Points on a hilly landscape, in no order, each with its height.
From any point a ball takes the steepest step (drop divided by distance) to one of its 5 nearest points. It stops when none of these is lower. Distance is the straight distance between rows; heights are no part of it.
Zigam: [143 134 151  49 139 100 143 150 114 155 161 229  96  85 160 124 128  91]  h=4.76
boko: [139 180 126 177 108 139  22 151  81  97 163 147 166 156 192 181 165 121]  h=0.53
nin: [146 100 135 150 102 137 146 114 116 122  86  88 131 129 122 112 112 110]  h=4.50
Ralip: [115 132 126 127 130 107 169 131 104 119 115 136  99 129 146 105 152 120]  h=5.74
gade: [127 131 134 192 112 145 115 101 126 156 130  78 151 136 117 119 123  88]  h=4.41
kape: [155  90 133 126 107 137 153 118 133 112  76  88 130 137 112 113  97 140]  h=2.42
komot: [120 146  95  97 136  87 101 155 109 111 182 203 123 122 151 144 150 158]  h=2.05
viru: [109 178 119 222 143 127  73 114 139 174 165  60 161 165  88 127 132 124]  h=6.08
Dupif: [138 170 135 198 127 149 102 102 122 172 133  65 174 140  84 123 102 107]  h=6.98
luva: [136 109 137 125 115 110 168 123 114 110  88 112 107 139 126  98 128 126]  h=6.17
zunub: [127 134 171  70 140  95 172 128 126 131 109 168  89 131 139  87 142 115]  h=1.76
lilek: [ 98 139  93 147 136 128  99 144 121 106 158 151 120 130 168 161 172 134]  h=2.57
Bam: [136 127 183  43 138  97 167 143 133 142 119 192  83 113 148 104 132  95]  h=4.08
Kuv: [125 151  98 140 117 121  57 161  98  86 160 165 138 139 180 172 163 153]  h=2.45
kor: [105 147 107 161 130 145  56 145 120  98 158 138 139 146 177 181 172 129]  h=1.89
Veme: [ 98 152 128 210 129 135  79 115 141 169 162  78 153 161 103 130 144 109]  h=0.44
Pomir: [109 121 115 153 122 123 153 123 109 121 119 124 107 126 150 117 158 107]  h=2.13
lur: [109 144  86 122 140 108 108 150 108 105 166 178 119 121 161 154 159 148]  h=3.20
Busa: [ 87 132 115 185 129 145  95 120 136 138 157 109 127 141 145 149 165 101]  h=5.25
norul: [129 143 118  75 138  88 117 150 112 135 183 226 115  99 145 133 137 132]  h=0.51
vigu: [110 144  93 105 148 101 124 146 111 113 169 191 113 117 148 140 155 145]  h=2.58
pazir: [ 97 137  99 162 133 143  76 142 127 109 158 134 129 138 171 173 174 123]  h=2.35
nizi: [125 144  94 130 121 105  73 163 102  88 165 183 133 134 170 163 157 162]  h=2.63
suz: [148 215 133 199 155 166 109 112 117 167 119  45 185 125  71 126  83 149]  h=5.93
vak: [ 88 145 123 185 134 148  60 127 142 138 164 107 139 159 148 158 174 111]  h=4.68
sig: [145  72 105  77 136 162 200 115 173 127  96 103 130  87  78 128  67 172]  h=4.05
rero: [126 113 128 171 106 139 142 114 113 132 107  94 124 128 132 117 134  95]  h=6.28
Sanu: [135 114 161  81 126  90 170 128 133 117  95 136  97 144 123  87 132 134]  h=3.13
kuvas: [128 144 110  83 137  86 107 157 110 127 183 218 121 111 143 138 143 144]  h=1.77
gid: [ 96 126 115 184 123 139 116 119 127 138 147 107 129 133 142 141 158  97]  h=6.02
zevin: [ 99 134  99 136 144 119 141 133 111 116 146 155 105 121 158 135 165 128]  h=5.81
kam: [158  75 126  76 123 112 179 117 164 115  94 117 118 125  86 102  81 167]  h=7.06
ribep: [123 148 136  76 152  99 153 137 113 135 153 206 104 106 149 114 145 116]  h=1.46
rilu: [154 116 143 156 102 164 128 108 125 134  90  75 156 129 110 126  93 109]  h=2.32
teg: [152  77 148  61 120  88 180 124 170 125  98 132 103 138  95  84  94 151]  h=7.01
Lol: [ 99 135 123 202 121 141 100 109 136 159 151  86 143 145 117 130 147  90]  h=7.38
kob: [152 102 145 128 116 188 129 115 151 130  82  68 159 116  95 141  79 139]  h=1.81
dakan: [151  81 121 107 115 171 152 121 156 115  77  80 143 112  95 134  76 157]  h=1.58
vid: [145 129 174  36 138 101 154 150 120 151 135 215  87  92 162 117 133  90]  h=5.60
Kufo: [114 146 126  98 153  99 164 138 109 127 148 184 103 113 149 113 155 121]  h=1.49
Zit: [148  94 144  95 114 101 172 123 140 113  85 110 110 141 108  92 108 147]  h=5.73
Tizu: [ 97 168 137 180 137 154  37 136 133 120 165 114 152 172 159 177 173 118]  h=1.98
vusam: [140 101 168  66 125  87 174 131 152 121  98 142  95 144 117  87 117 130]  h=4.97
gares: [151 182 160 169 140 183 107 109 128 161 107  57 184 129  72 127  76 136]  h=4.92
Tuvu: [142  70 112  98 124 177 176 117 171 123  88  85 139  96  87 135  74 169]  h=2.04
boder: [153 110 148 143 109 178 128 110 138 127  83  75 161 123 100 136  81 129]  h=1.96
Vuv: [123 139 147  88 138  95 172 130 114 124 114 161  94 130 141  92 150 120]  h=1.57
piti: [146 132 148 176 113 164 117 100 118 154 108  72 163 130 101 123  98 101]  h=2.98
Mov: [152  73 115  83 125 139 177 119 164 116  88 102 127 111  86 117  75 173]  h=4.75
dekul: [150  71 114  77 132 133 188 114 169 119  95 110 124 112  77 113  72 170]  h=6.00

Call two points neighbours if one is among the 5 nearest of the other. Go from one point of each pair to the other, from neighbour to neighbour, staying as low as possible. Name the highest point that can't be avoided.
dakan, Pomir -> Ralip
norul, kor -> nizi
dakan, Veme -> gade

Where does a ball stop that starts at each point below?
vak -> boko
zunub -> norul
Kufo -> norul
Sanu -> norul
nizi -> norul
kam -> dakan
rilu -> dakan
